Each row is a point on a landscape with many peaks, with its height.
A climber steps from a point to whichever of its 2 nearest points has the largest rise for the distance, and stops where none of them is higher. Distance is the straight distance between rows; heights are no part of it.
gidar: [ 45 148 126 141  99 108 128 122 124 201 104 167 165 122 134  94  99  76
 186 166 143 174 147 142]  (h 5.53)
Kelaz: [115 118 139 121  80  87 131 166 108 171 102 167 161 118 146 127  77  83
 133 189  93 153 107  91]  (h 1.35)
fisog: [151  66 106 106 160 125  82 120 219 128 126  95 158 137 148 179 128 127
 127 136 125 103 122  91]  (h 2.62)
turu: [116 146 150 168 146 103 129 137 111 194 100 184 120 125 114 140 111  90
 115 168  72 119 137 110]  (h 4.33)
gota: [171 126 113 117 245 185  82 109 152  58 171 118 142 116 125 130 139 189
  69  76 143 120 103 169]  (h 4.65)
mif: [158 167 153 139 125 140 138 162  39 119 121 170 127 137 117 116 127 138
  76 117  98 137 134 140]  (h 2.61)
Vez: [140 114  72 130 171 197 116 111 101 112 121 121 150 160 126 127 157 157
  68  92 115 137 176 138]  (h 3.00)
lata: [123  96  91 122 139  98 127 144 118 184  89 180 171 155 156 159 115  97
 117 119  73 134 138 130]  (h 5.33)
vabu: [152  67 128  86 126 126  99 138 184 145 129 102 141 126 149 146 103 129
 154 155 134 130  93 113]  (h 1.20)
dadol: [ 91 143 151 153  85 133 121 134 111 162 104 143 127 107 121  82  82 123
 179 162 108 144  93 173]  (h 6.14)
pufu: [106 159 169 133  47  89 168 149  73  95 131 126  99 114 130 112 127 121
 149 142 126 147 111 139]  (h 2.63)
rufo: [170  91 130 108 190 136  51 156 142 169 138 150 144 121 128 148  94 135
 117 145  75 104  85 141]  (h 3.95)
Mil: [135 119 135 138 154 133  91 143 168 191 140 138 108 121 123 146 102 118
 128 190 101 104 110 116]  (h 5.28)
veki: [ 90 177 154 207 112 100 172  95  93 174  89 176 137 160 113 101 129  88
 156 133  88 134 169 132]  (h 1.26)
gaku: [137 118  94 140 161 158 131 106 185  75 176 103 117 133 131 134 177 161
 147 107 121 118 139 183]  (h 2.97)
Difav: [128 182 154 175 114 122 156 127  63 121 126 155  97 134 104 113 139 127
 126 119  90 117 131 167]  (h 5.03)
Zav: [ 82 122 146 114  82  87 139 134 102 181 111 138 163 136 144 136 136  45
 113 150 146 153 152  70]  (h 3.75)
Medis: [ 67 113  81 135 124 143 133 109 139 174 125 140 154 147 135 106 129 115
 158 145 127 171 142 157]  (h 5.82)
Diri: [ 92 160 183 135  75  91 141 112 113 129 138 104  87 120 107 120 151  69
 131 164 173 124 144  67]  (h 5.01)
mar: [ 37 166 172 149  71  70 125 142 124 187 114 169 179 102 135 106  69  39
 175 186 145 167 116 113]  (h 3.31)
Sis: [104 155 159 155  75 122 155 113  89 146 108 137 113 129 110 105 133  98
 122 147 135 126 158 108]  (h 3.63)
bip: [159  85  74  85 149 123 111 130 128  77 111  99 177 147 154 177 141 154
  86  88 127 112 152 137]  (h 4.24)
popu: [146 130 169 118 103 113 112 136 174 111 152  91  84 103 104 124 113 133
 161 162 151 115  79 113]  (h 1.82)
Nuso: [ 47 189 165 170  67  39 137  93 143 142 151 114  83 107  89 114 127  81
 172 146 139 119 122 120]  (h 2.74)
lol: [132 128 126 115 115  66 156 146 102 130 121 132 127 154 147 161 154 110
 105 102  91  95 141 123]  (h 2.17)
Mavo: [136 111 133 128 118 112 114 147 128 160 122 161 135 126 147 137 102 139
 154 153  88 135  94 166]  (h 5.05)
rin: [ 90 137 112 148 110 119 152 110 130 119 142 118 106 134 127 117 160 139
 166 118 139 123 129 165]  (h 3.66)
vuru: [160 117 123  98 130 112 135 122 170  78 142  96 114 131 145 174 157 152
 118  95 147  91 119 121]  (h 2.46)
palur: [144 162 115 136 176 158 143 139  95  68 160 121 111 122 124 110 167 168
 109  77 110 110 131 182]  (h 2.83)
nedu: [109 139 150 166 104 109 143 132  94 182 104 161 123 134 127 120 124  92
 124 165  98 132 146 110]  (h 3.94)
nonip: [116 124 101 156 167 116 115 123 138 190 133 164 128 146 134 162 143 110
 105 139  69 104 158 134]  (h 5.15)
Giki: [ 82 172 163 135  62  89 145 114 137 106 151 100  83 110 111 109 126  97
 174 141 182 131 107 116]  (h 1.32)
Mag: [178 151 140 108 202 120 101 146  87  58 163 130 122 119 132 154 141 169
  80  76 128 101  98 159]  (h 2.75)
femo: [105 124 121 116 110 131 148 116 143  97 138  97 120 124 135 119 157 143
 171 111 171 141 123 147]  (h 3.45)
lup: [108 176 141 208 139 108 167 111 110 163 108 181 121 140 104 119 128 119
 147 129  67 122 151 167]  (h 1.45)
fudo: [198 141 140  86 181 150 124 142 114  44 129 100 136 109 146 148 128 189
  73  69 164 112 139 101]  (h 3.53)
Baze: [178 112 116  97 236 156  58 133 114  86 162 136 143 121 132 141 118 171
  74  83 129 118  79 171]  (h 4.49)
patap: [151  75  85 113 180 161  82 121 175 130 156 116 159 137 147 145 118 160
 126 119  96 126 124 166]  (h 6.75)
Fevo: [188 102 103 118 224 188  74 111 183  58 169 104 160 125 137 147 128 180
  93  81 121 114 106 170]  (h 4.80)
dun: [159  85  94  67 116 161 127 132 132  87 118  88 157 120 160 125 120 179
 123 105 179 151 127 129]  (h 3.14)
nas: [ 45 184 153 180  89  64 139  98 148 158 143 131 101 112 107 111 116  90
 190 152 143 133 130 154]  (h 2.98)
ponir: [123 129 127 143 110 119 120 144 124 178 111 167 141 112 129  98  70 131
 171 178  91 139 100 169]  (h 5.52)
Zud: [116 127 108 150 149 140 145 100 170  87 165  94 101 144 129 145 193 146
 107  94 145 113 168 119]  (h 3.74)
rutom: [158  84 139  93 132 132 100 116 209 117 137  80 123 122 145 154 112 133
 149 144 167 118  87  91]  (h 1.29)
Fopu: [ 96 171 171 149  57  57 156 126 108 141 147 136  95 111 112 127 115  89
 144 165 116 120 122 108]  (h 2.13)
rida: [133 146 126 182 164 120 135 137 108 188 107 185 119 153 112 148 123 100
 101 142  52 111 151 127]  (h 4.68)
Dogu: [ 48 160 159 157  74  78 132 129 131 190 116 161 135 104 125 116  98  59
 166 183 151 141 124 100]  (h 3.78)
fusad: [125 134 126 123 112 210 131 136 102 113 111 105 114 100 101  73 118 150
 145 147 155 137 119 150]  (h 2.22)
sif: [153 106  74  99 179 148  85 148  96 141 136 166 170 136 138 140  96 143
  85 109  74 134 108 173]  (h 3.61)
Leruz: [ 54 194 184 171  48  37 147 105 123 137 133 132 119 107 110 111 105  59
 164 159 134 135 128 102]  (h 2.45)
Vizap: [130 135 117 131 148 179 149 115 181  60 147  77 101 117 122  86 163 175
 166  87 176 125 119 148]  (h 3.65)
lezi: [135 183 180 171  94 100 158 136  61 114 136 147  86 116  88 119 131 115
 103 131  98  93 128 131]  (h 4.72)
podep: [ 86 186 160 204  81  93 162 121 105 137  92 184 137 111 100  90  91 103
 182 159  78 126 113 178]  (h 4.99)
gadi: [123 137 171 106  71  77 144 117 130 119 145  80  84 109 119 143 146  85
 123 131 180 115 138  50]  (h 5.62)
pone: [101 130 157 140  83  58 147 147 132 157 135 137 103 121 129 153 117  81
 142 159 101 113 115 116]  (h 1.88)
Ber: [ 68 157 135 173  98  95 151 111 121 160 128 129 108 132 113 115 144 110
 173 142 122 129 135 154]  (h 3.32)
nim: [ 97 115 132 121 111  78 142 106 126 143 134 112 134 155 152 168 179  76
 107 122 148 124 166  86]  (h 2.52)
Miv: [121 135 130 112  94  54 151 128 118 113 148 109 106 139 148 163 163 119
 128 115 126 114 126 115]  (h 2.39)
muga: [114  77 108  91 133 134  96 128 177 175 132 120 151 122 156 127  98 125
 167 170 135 145  95 121]  (h 1.11)
vori: [ 92 102 108  90  91 115 113 131 131 163 113 128 151 136 159 127 124  82
 146 150 164 165 122 108]  (h 0.81)
Zep: [ 97  97  98 104 107 137 132 116 115 165 102 138 144 145 142 123 145  97
 117 145 149 156 150  92]  (h 0.68)
sugo: [112 113 105 144 125  99 142 146 102 185  88 197 177 153 131 131  97 105
 146 145  79 161 134 130]  (h 5.43)
rorep: [173 107 122  73 129 115 111 144 128 102 115 114 136 123 149 172 135 132
  84 115 145 101 121  87]  (h 3.15)
Fuz: [157 142 137 129 139 145 101 162  86 155 116 164 112 113 109 125  92 125
  99 165  95 130 109 132]  (h 3.59)
Tura: [170  81 109 105 165 191  89 113 181 115 149  97 144 138 130 104 106 181
 142 126 151 136  96 148]  (h 6.04)
Pomo: [157 156 145 123 123 142 168 123 116  56 137  79  84 121 127 117 166 172
 113  88 174 112 145 103]  (h 3.52)
Misen: [198 146 157  86 174 162  96 154 102  85 137 123 114  94 116 121 104 165
  78 111 151 123  77 136]  (h 3.35)
kazaf: [146 148 145 141 130 113 135 124 123 121 143 111  78 127 113 152 162 135
  91 121 121  91 141 106]  (h 3.88)
nug: [ 94 112  67 134 107 168 141 139  79 156 100 149 151 142 118  75 112 140
 163 140 121 169 118 175]  (h 5.08)
redon: [141 171 161 139 114 108 150 119 166  80 167  83  48 112  85 131 126 148
 142 106 158  98 116  86]  (h 1.63)
digit: [ 79 150 173 138  72  77 141 130 118 162 129 118 120 128 130 128 140  41
 120 152 157 133 150  60]  (h 4.40)
tel: [ 94 183 165 156  79 144 194 115  39 111 100 129 134 131 107  56 151 120
 148 123 129 140 164 142]  (h 1.22)
memi: [169 153 149 134 155 130 128 154  61 110 145 153 112 138 123 145 137 143
  74 100 104 113 124 149]  (h 2.73)
Sinof: [154 133 149 120 129 151 148 117  66 121 125 107 118 144 138 128 167 135
  76 102 138 121 181  88]  (h 3.37)
zeg: [ 85  98  93  86 107 149 112 124 131 160 118 121 151 131 141 104 109 117
 164 152 181 182 122 131]  (h 0.93)
zepe: [119  59  83  81 114 161  95 120 160 158 126 118 163 130 147 110 103 136
 152 144 149 163 111 127]  (h 1.02)
govi: [167  88  82 112 197 175  96  99 177  70 139 105 169 144 128 168 148 157
  62  85 126 121 179 131]  (h 2.78)
Diso: [130 131 155 131 111 135  91 135 166 175 133 128 107 113 106 124  87 120
 149 191 123 123 100 130]  (h 5.76)
sor: [100 159 160 162  72 129 131 126 125 131 125 127  99  92 106  86  94 136
 179 162 124 123  86 163]  (h 6.91)
lote: [ 70 127 109 143 114 119 128 126 145 187 124 144 144 133 135 116 122  98
 188 161 141 156 118 153]  (h 6.63)
fulu: [160 150 179 133 114 117 121 119 161  95 157 101  54  96  71 123 112 147
 141 136 138  97 102 109]  (h 1.71)
rezu: [157 124 142 119 141 106 103 134 165 106 164 116  71 117 125 154 114 160
 143 125 110  99  77 160]  (h 4.42)
Dobi: [ 82 165 128 203 139 112 142 110 130 175 117 170 117 133  98 102 124 127
 179 142  79 122 135 187]  (h 1.58)
Kape: [150 120 141 113 127 167 150 126 198  59 139  72 111 103 121  95 139 181
 165  99 195 132  97 129]  (h 3.73)
Fari: [154  91  67 120 190 198  96 113 152 102 137 130 162 142 122 141 136 161
  84 107 121 135 157 141]  (h 2.88)
runid: [135 124 147 130 131  93 114 137 140 139 147 138  99 123 138 150 103 146
 162 140  83  97  73 169]  (h 4.67)
nad: [192  89 106  71 148 149 111 136 147  98 111 100 152 122 134 143 113 175
 108 108 157 135 105 116]  (h 3.02)
Velup: [158  62  78  95 186 188  75 115 191 124 143 112 166 138 141 135  98 171
 121 127 119 131 111 129]  (h 6.36)
gafum: [136 109 118 121 151 150 113 112 159 148 124 116 117 151 119 154 158 122
  97 147 144 122 161  84]  (h 4.46)
Tos: [164 122 113 142 208 163  76 137 140 114 161 151 115 135 118 148 133 163
  95 119 103 123 114 173]  (h 3.03)
madel: [140 120 128 123 110 141 124 159  77 160 103 175 134 136 111 113  89 117
  92 158  95 153 126 115]  (h 3.76)
soki: [ 83 176 173 170  54  95 199 121  52 123  90 180 150 142 129  81 122  83
 149 134 110 154 146 129]  (h 3.26)
nulug: [ 52 178 163 190  91  73 153 109 128 194  81 189 169 109 125  88  70  82
 181 177 114 160 144 120]  (h 4.09)
Dup: [153 167 166 116  84 132 161 157  61  77 142 117 104 107 122 107 138 146
  98 125 140 119 140 103]  (h 3.79)
paga: [111  98  97 128 146  80 105 160 156 203 109 154 148 118 154 168 111  76
 128 175  85 106 121  95]  (h 7.08)
Feni: [127 108  78 105 108 175 147 136 103 122 116 131 143 128 131  85 127 164
 152 121 144 156 123 155]  (h 4.77)
gesi: [171 124 121 137 205 196  88 122 136 109 158 128 101 124 102 127 121 163
 114 124 127 119 101 154]  (h 3.12)
Fisu: [123 128 110 144 134 194 122 121 137 131 132 115 109 122 105  88 123 154
 157 150 138 138 118 170]  (h 2.12)
Gono: [118  93  95 108 131  91 121 147 142 166 103 149 164 151 159 169 126 102
 114 145  92 111 133 112]  (h 6.00)
guv: [124 118 120  98  85 129 127 155  87 156 109 151 139 115 131 129 104 121
 112 159 119 155 118 114]  (h 4.01)
Vul: [137 161 140 128 118 191 141 148  63 101 114 125 109 102  90  76 120 155
 111 132 141 136 134 137]  (h 2.34)
dop: [158 115 107 119 188 140  77 152 114 162 131 168 143 128 126 159 103 134
  97 125  70 124 104 148]  (h 3.77)
rofib: [150 138 143 124 143 132 119 138 133  80 163 106  88 122 117 133 132 173
 134 105 114 105  97 170]  (h 4.25)
bopil: [195 106 145 110 170 185 108 129 171  94 145  98 124 116 112 114  96 181
 126 118 158 125  94 129]  (h 5.78)
vebit: [ 65 152 136 167  98 103 152 124 108 194  89 192 160 141 126  91  93  80
 176 157 114 167 150 129]  (h 4.78)
Lero: [186  93 135  98 191 135  61 150 173 137 152 123 123 125 137 167  97 144
 118 142  88  88  70 130]  (h 4.12)
feke: [142 105 133  98 115 126 131 112 196 101 137  81 115 122 129 136 143 137
 154 121 187 130 114  89]  (h 1.37)
nupug: [204  93 172  91 150 154 104 125 201 101 148 104 117 111 130 130  94 174
 148 129 147 117  62 113]  (h 5.54)
kovi: [ 68 114 123 121 130 124 104 101 191 166 142 104 147 126 132 126 144  83
 172 141 195 169 132 118]  (h 4.84)
sidi: [140 168 159 125 126 122 153 119 116  83 149  92  70 125 115 137 158 146
 104 102 146  96 154 102]  (h 3.68)
Zonu: [ 60 197 175 196  72  71 165 103 108 152  75 190 154 113 114  82  83  83
 192 153 104 154 136 143]  (h 4.37)
Viri: [ 95 153 153 125  92 103 142 104 171  89 165  69  68 101 108 112 148 122
 190 111 188 131 109 110]  (h 1.43)
pov: [103  89  62 114 140 115 136 125 114 173 100 164 190 170 154 153 128 115
 106 101  81 154 164 133]  (h 4.76)
gifor: [133 121 108  98  95 145 149 128  62 141 103 137 143 154 144 111 140 113
  79 123 118 151 175  89]  (h 0.47)
kip: [158  90  81  83 143 143 106 143  90  93 106 116 183 139 146 157 134 158
  65  77 123 129 158 117]  (h 4.02)
vaguf: [158 131 155 136 141 141 116 120 161 125 132  96  86 127 110 156 145 130
 111 131 161 103 135  92]  (h 4.13)
fomam: [143 116 108  89 113 133 155 116 149  86 126  69 138 133 157 151 161 141
 115  90 190 138 158  87]  (h 3.21)
pog: [118 104  84 154 174 150  95 113 166 172 131 156 138 157 125 157 135 135
 108 137  83 124 159 141]  (h 5.67)
megak: [131  79  86  97 121  97 120 133 128 106 119 109 166 150 164 179 154 128
 101 102 112 116 137 139]  (h 4.60)
losok: [ 89  78  47 115 146 127 114 130 147 196 106 157 189 162 155 146 123 107
 127 132 104 157 152 115]  (h 4.26)
Terob: [116 101 118 106 138 125 122 110 201 119 133  85 144 131 137 161 155 108
 137 117 203 140 141  76]  (h 1.47)
rig: [113 131 118 172 165 159 105 124 156 178 138 153 119 130 120 119 110 143
 154 173  81 137 136 178]  (h 1.85)
tosig: [115 174 151 152 100 115 147 108 141  88 164  96  68 114  98 119 152 135
 167 122 150 105 126 128]  (h 1.53)
Luve: [190  95 121 100 207 150  53 127 156 112 170 123 151 119 143 148 109 159
 104 112 103 102  72 164]  (h 4.32)
sikib: [118 139 149  94  85  78 128 126 160 119 149 105 100 114 128 155 145  87
 136 142 187 123 110  71]  (h 6.13)
taban: [ 89 103 122 104 100  78 131 129 170 136 157 113 119 120 162 147 138 106
 186 129 149 144  99 146]  (h 6.33)
Karit: [133 123 144 113  82 122 134 146 111 130 119 124 121 111 137 120 105 126
 148 156 141 139 100 135]  (h 4.35)
zuzif: [127 119  93 145 162 156 116 118 158 115 152 115 118 132 124 140 152 151
 146 130 103 112 124 179]  (h 2.84)
tiv: [171 148 111 118 176 209 148 138 121  45 142  85 117 102 126  96 155 195
 130  74 162 119 126 149]  (h 3.43)
mezaz: [103 128  91 156 135 168 151 130  99 161 106 175 143 146 114  85 100 137
 153 132  90 153 137 175]  (h 5.42)
vimom: [ 60 142 161 152 106  72 118 129 160 209 124 148 125 105 139 131  98  64
 179 182 121 127 118 126]  (h 4.34)
radul: [116  90  95 104 107  97 139 132 130 127 119 129 145 145 163 160 147 127
 140 115 117 135 127 158]  (h 5.10)
biz: [125 179 201 190  90  89 158 115  69 163  95 184 133 147 108 110 111  78
 113 146  90 125 166  90]  (h 4.04)
bafiz: [119 107 153 119  94  78 107 151 151 164 130 140 114 110 141 148 101  97
 150 181 113 116  86  96]  (h 1.66)
tugas: [127  69  70 132 179 153  76 124 180 161 142 140 166 143 145 150 124 145
 115 135  69 128 132 143]  (h 6.23)
siv: [147 160 148 137 119 166 149 148  30 110 109 153 129 120 107  81 122 129
  92 138 113 151 136 140]  (h 2.49)
lem: [161 167 135 132 196 119 124 140  45  77 150 148 124 141 129 140 156 162
  71  70 107 109 120 179]  (h 2.82)
Sumab: [ 88 150 167 157  79  56 165 149 101 183  90 193 157 136 140 122  92  49
 150 173  88 160 141  82]  (h 1.00)
Vimor: [143 136 129  96 124 141 174 117 124  65 119  77 119 129 145 124 170 160
 113  78 209 126 175  75]  (h 3.36)
Ven: [ 99 122 141 124  69  87 156 157  90 165  85 179 163 140 149 123  89  68
 135 162 116 169 124  94]  (h 1.21)
zubuz: [191  88 117  89 172 149  95 130 185 101 132  95 151 129 147 167 120 154
 103 100 144 113 115 114]  (h 2.93)
zipi: [181 139 151 109 156 153 145 131 162  47 157  88  91 112 116 132 127 190
 122  66 158  98 113 119]  (h 3.99)
mav: [175 121 138 109 158 133  89 150 112 135 128 143 110 115 117 150  99 118
  89 152 107 109 114 108]  (h 3.42)
Mikal: [152 129 101 115 150 125 138 133 109  56 157 113 123 129 147 144 171 181
 110  65 116 109 133 169]  (h 2.72)
muv: [163 146 152 108 104 134 149 144  68  98 117 114 109 135 135 136 137 131
  63 123 141 133 151  92]  (h 3.58)
dov: [101 128 150 148 106 138  99 122 150 178 116 125 113  99 105 119  94  97
 158 203 149 144 119 105]  (h 6.37)
tunuk: [155 162 146 137 156 144 142 132 138  58 176  91  76 111 100 126 149 182
 127  85 140  94 101 160]  (h 4.11)
Lus: [120  93 104  96 110  86 127 140 163 142 146 120 147 142 169 152 129 124
 170 125 123 125 101 160]  (h 5.66)
konus: [ 87 129 159 134 101 121 114 117 156 171 135 122 108 103 108 132 120  73
 143 189 173 146 142  76]  (h 5.69)
zekoz: [154 110 102 119 163 172 135 107 190  40 150  78 139 126 141 140 158 186
 116  70 154 132 147 143]  (h 3.23)
ziv: [182 110 127  97 150 132 103 149  99 121 115 141 129 133 137 157 117 132
  66 112 128 105 132  99]  (h 3.27)
kovor: [115 177 168 169  80 140 132 122 118 104 129 103  73  86  72  84 124 148
 156 163 149 112 114 153]  (h 7.94)
mit: [121  82  96 122 139 130 118  96 205 111 148  95 140 138 157 168 165 118
 125 114 155 117 164 101]  (h 1.61)
losad: [138 140 100 160 158 144 132 130  94 156 111 182 147 152 113 113 126 135
 120 123  83 140 146 167]  (h 5.06)
sozom: [140 107 117  88 109 138 143 132 129 108 122 108 134 134 150 150 148 123
  99 113 166 132 144  96]  (h 2.99)
Kori: [ 82 158 162 148  53  89 186 126  65 112 107 149 137 125 136  93 121 103
 167 142 128 147 124 134]  (h 2.91)
loze: [103 179 164 179  76 106 146 128  98 133 106 165 109 120 102 102 110 114
 148 149  85 115 126 163]  (h 5.56)
Tokol: [127 138 137 149 100  78 176 137  63 152  86 183 150 162 148 127 124  90
 124 123  86 138 153 113]  (h 1.78)
Lof: [123  89  90  91 118 148 142 120 152  86 128  94 143 124 146 114 147 151
 149 112 177 152 123 139]  (h 3.28)
Falin: [ 92 185 197 186  57  82 186 118  59 156  98 194 156 144 121  96 107  70
 146 133  94 148 159 101]  (h 3.62)
budas: [ 88 129 116 142 128 132 118  99 189 142 151 102 116 130 128 128 159 108
 169 137 174 138 139 133]  (h 4.50)
pib: [175 111  89  80 173 180  98 131 102  80 121 114 153 137 142 138 136 182
  62  82 152 123 154 109]  (h 3.82)
fedo: [114  98 154  93  98 101 101 154 159 168 124 118 121 105 149 135  95  89
 164 181 150 140  96  98]  (h 1.52)
baf: [133 155 142 168 106 104 193 128  42 136  93 178 133 170 139 111 139 112
 118 104  81 133 162 130]  (h 1.62)
podif: [186 143 139 117 194 196  96 148 104  95 149 120 105 105 103 112 111 178
 109 107 145 125  87 175]  (h 3.24)
komen: [111 135 109 161 125 154 108 110 155 159 135 126 108 123 110 109 128 140
 161 163 132 134 139 162]  (h 2.00)
big: [145 140 115 133 178 183 118 144  66 109 132 151 133 141 107 112 135 166
  96 103 109 128 128 178]  (h 3.01)
tasa: [ 96 136 107 200 159 132 122 121 137 182 118 174 135 135 107 105 107 137
 160 162  63 126 136 181]  (h 1.72)
vefun: [109 167 142 178  96 153 187 125  44 130  83 165 131 129 102  67 125 115
 125 128 108 150 153 155]  (h 1.36)
roka: [165 131 169 119 110 155 117 119 172 111 156  95  92 104 100 100  83 164
 177 150 161 120  65 124]  (h 1.92)
kulut: [176 133 140 118 192 146 100 127 137 102 147 118 101 111 112 169 141 155
  75 112 133  99 124 119]  (h 2.79)
Lud: [160 105  98 128 172 176 102 106 208  85 160  97 135 129 130 147 159 162
 129 111 148 130 139 146]  (h 3.09)
fefom: [ 95 115  76 132 114 134 145 138  92 190  81 180 170 149 120  99  81 116
 144 132 100 179 142 125]  (h 6.05)
fif: [ 90  98  93 112 123  94 134 119 135 159 111 131 164 165 159 159 172  90
 115 116 126 133 180 119]  (h 2.10)
Tig: [166 139 111 107 172 184 123 151  80  96 129 126 125 108 114  98 121 173
 104 102 132 129 114 164]  (h 3.13)
nevun: [115 143 125 138 134 144 160  96 130  79 150  77 112 151 130 125 197 140
 114  82 162 116 187 111]  (h 3.55)
rumeg: [144 125 137 108 112 177 131 135 140  93 125  92 116 100 116  80 116 154
 164 140 184 153  99 127]  (h 2.11)
Bovo: [157 116 112 118 180 128  86 129 152 119 149 123 124 135 125 166 137 142
  96 114 112  94 117 149]  (h 2.90)
sidad: [114 125 101 137 124 122 166 131  92 129 120 132 145 159 149 138 174 130
 107  98 111 140 168 135]  (h 4.38)
Liki: [151 148 146 116  90 124 140 147  99  91 132 106 107 114 130 124 135 152
 126 127 151 124 109 127]  (h 4.03)
Pono: [ 76 140 132 165 123  77 131 130 162 202 125 154 133 124 134 142 119  96
 160 163  94 117 131 118]  (h 5.07)
gimi: [ 86 106 109 137 150  81 117 137 183 226 122 160 159 130 149 155 118  84
 154 166  90 116 132 117]  (h 6.03)
Kora: [141 127 155 114 101 169  98 121 150 128 126 103 104  98 109  81  97 137
 176 165 172 142  89 129]  (h 2.02)
sog: [139 106 146 102 108  87 106 177 124 172 112 150 143 113 138 146  85  84
 126 187  86 121  79 105]  (h 1.51)
tafif: [ 78 115  77 156 121 146 145 119 116 197  89 170 171 164 123  99 117 107
 149 135 112 171 170 135]  (h 5.47)
sudit: [132 187 199 187  91  91 149 128  67 143 109 165 100 123  94 121 115  99
 101 147  72 107 145 116]  (h 4.41)
foz: [ 85 138 106 150 113 134 167 115 104 133 119 122 133 144 138 109 164 126
 150 109 139 146 157 160]  (h 3.93)
num: [130 108  83 114 114 137 142 136  96 168  96 147 148 161 135 132 131 101
  85 132 118 141 174 102]  (h 0.56)
zir: [203 145 160  91 188 148  99 158  98  63 133 106 107  96 124 148 115 181
  54  89 167 113 100 103]  (h 3.44)
Pumum: [180 134 152 107 135 144 167 126 190  56 134  73 100 100 133 110 127 200
 142  66 197 120 111  94]  (h 3.87)
Fub: [172 124 130 104 161 150 128 124 117  72 126 100 126 127 134 148 154 176
  85  77 160 113 161  94]  (h 3.67)
totiv: [139 112 124 115 109  86 160 145  72 146 100 161 148 156 162 152 137 105
  96 110  84 126 142 113]  (h 1.98)
Legi: [110 107 127 115 115 100 118 141 119 186 103 128 143 135 147 153 144  53
 110 159 124 126 151  57]  (h 3.29)
Pelep: [137 144 119 122 146 188 160 133 126  66 136  78 106 103 107  77 167 184
 152  99 152 124 130 151]  (h 3.54)
muzo: [170  56 103  82 157 122 101 106 214 100 130  87 166 139 164 172 126 154
 123 109 136 104 104 113]  (h 2.80)
padaz: [101 184 183 144  67 122 155 106 104 117 149  87  80 101  94 103 145 101
 125 140 183 127 153  72]  (h 4.53)
Dudob: [142  84  74 100 129 168 110 131 110 140 104 139 163 151 141 142 130 149
 104 117 115 143 139 134]  (h 3.64)
lif: [136 135  96 148 142 137 160 124  80 135 115 162 144 179 134 129 150 138
 100 102  94 132 161 159]  (h 4.74)
Lagu: [111 178 189 156  64 131 169 108  63 118 135 113  98 124 106  88 149 104
 107 123 146 119 165  94]  (h 4.07)
viteb: [139  98 116 125 140 137  95 132 160 175 114 125 128 125 121 156 133 105
 115 161 130 111 141  96]  (h 4.82)
Mot: [ 86 114 131 125 124  71 119 128 149 176 124 115 126 132 145 170 161  59
 126 144 144 118 151  73]  (h 2.89)
teruf: [146 170 116 153 178 165 135 137  49  94 142 148 118 134 110 111 162 162
  93  84  99 104 127 191]  (h 2.92)
valep: [ 88 173 145 153  81 147 179 115  79 105 120  96 101 126 110  68 169 118
 156 117 162 133 155 137]  (h 1.07)
noge: [ 76 136 146 123 107 114 104 112 175 170 144 110 116 107 116 126 133  71
 167 160 201 150 115  93]  (h 5.22)
bido: [102  73  82 103 132 117 113 109 170 144 112 105 167 149 163 161 156 103
 127 123 152 133 160 111]  (h 1.81)
Tono: [165 123  96 115 181 200 138 142 143  42 141  93 149 128 139 114 152 198
 104  72 147 125 144 158]  (h 3.34)
gog: [138 110 111 104 107 139 130 147 120 127 126 129 137 133 140 115 112 151
 156 143 119 140 100 159]  (h 4.66)
bivoz: [144  87  60  86 146 154 114 133  80 123 106 152 173 152 131 142 121 149
  65  89 103 139 150 133]  (h 3.83)
dul: [174  94  80  92 190 164  91 130 111 101 133 138 170 134 142 134 113 178
 102  94 105 143 101 185]  (h 3.46)
vugo: [206  95 159 105 168 150  95 117 234  92 152  93 118 123 130 149 110 165
 124 100 145  95  76 117]  (h 5.34)
Segev: [ 78 144 167 151  91  51 158 144 125 193 107 176 140 126 140 135 125  37
 128 171  95 126 148  66]  (h 0.80)
vabap: [153 121  97 110 149 166 132 119  91 116 112 114 145 152 123 132 163 145
  66  96 132 130 191 110]  (h 3.16)
Desig: [131 166 139 171 121 141 187 136  34 116  96 182 134 152 122  83 141 125
 115  96  85 141 161 163]  (h 1.50)
leveb: [ 90 126 119 156 135 128 140  96 171 134 151 105 106 147 126 147 186 111
 137 126 147 121 171 109]  (h 4.10)
rulen: [ 91 121 146 113  86  64 124 125 169 135 156 110 101 119 134 151 138  86
 164 143 159 122 103 101]  (h 6.77)
gema: [135 128 112 118 115  96 151 131 129  94 145 106 108 137 148 154 165 157
 123  88 126  96 128 148]  (h 2.60)
Mol: [194  94 125 103 206 145  92 107 215  41 164  99 165 128 146 162 114 187
 107  70 131 108  97 146]  (h 4.98)
fisep: [204  88 148 112 199 150  95 102 244  64 171  86 135 114 134 144 116 184
 121  66 140  97  73 136]  (h 5.16)

For each start below, name the point where the climber stops.
Mag | patap
rutom | Diri
zir | rulen
sif | patap
Lud | kovor
pufu | loze
fomam | dov
Giki | podif
tunuk | kovor
lup | podif
fisog | mezaz
dul | patap
muzo | mezaz
Viri | podif

Call two points neighbours if one is among the 2 nearest of the other. Go from one point of each pair to the other, from neighbour to neighbour, staying as high as possible. Name the lowest point that can't be avoided.
kovor and patap | zuzif
dov and fefom | Fopu
patap and Diri | Sis
paga and lote | lata
loze and lote | nulug
dov and mezaz | sozom
fefom and lote | tafif
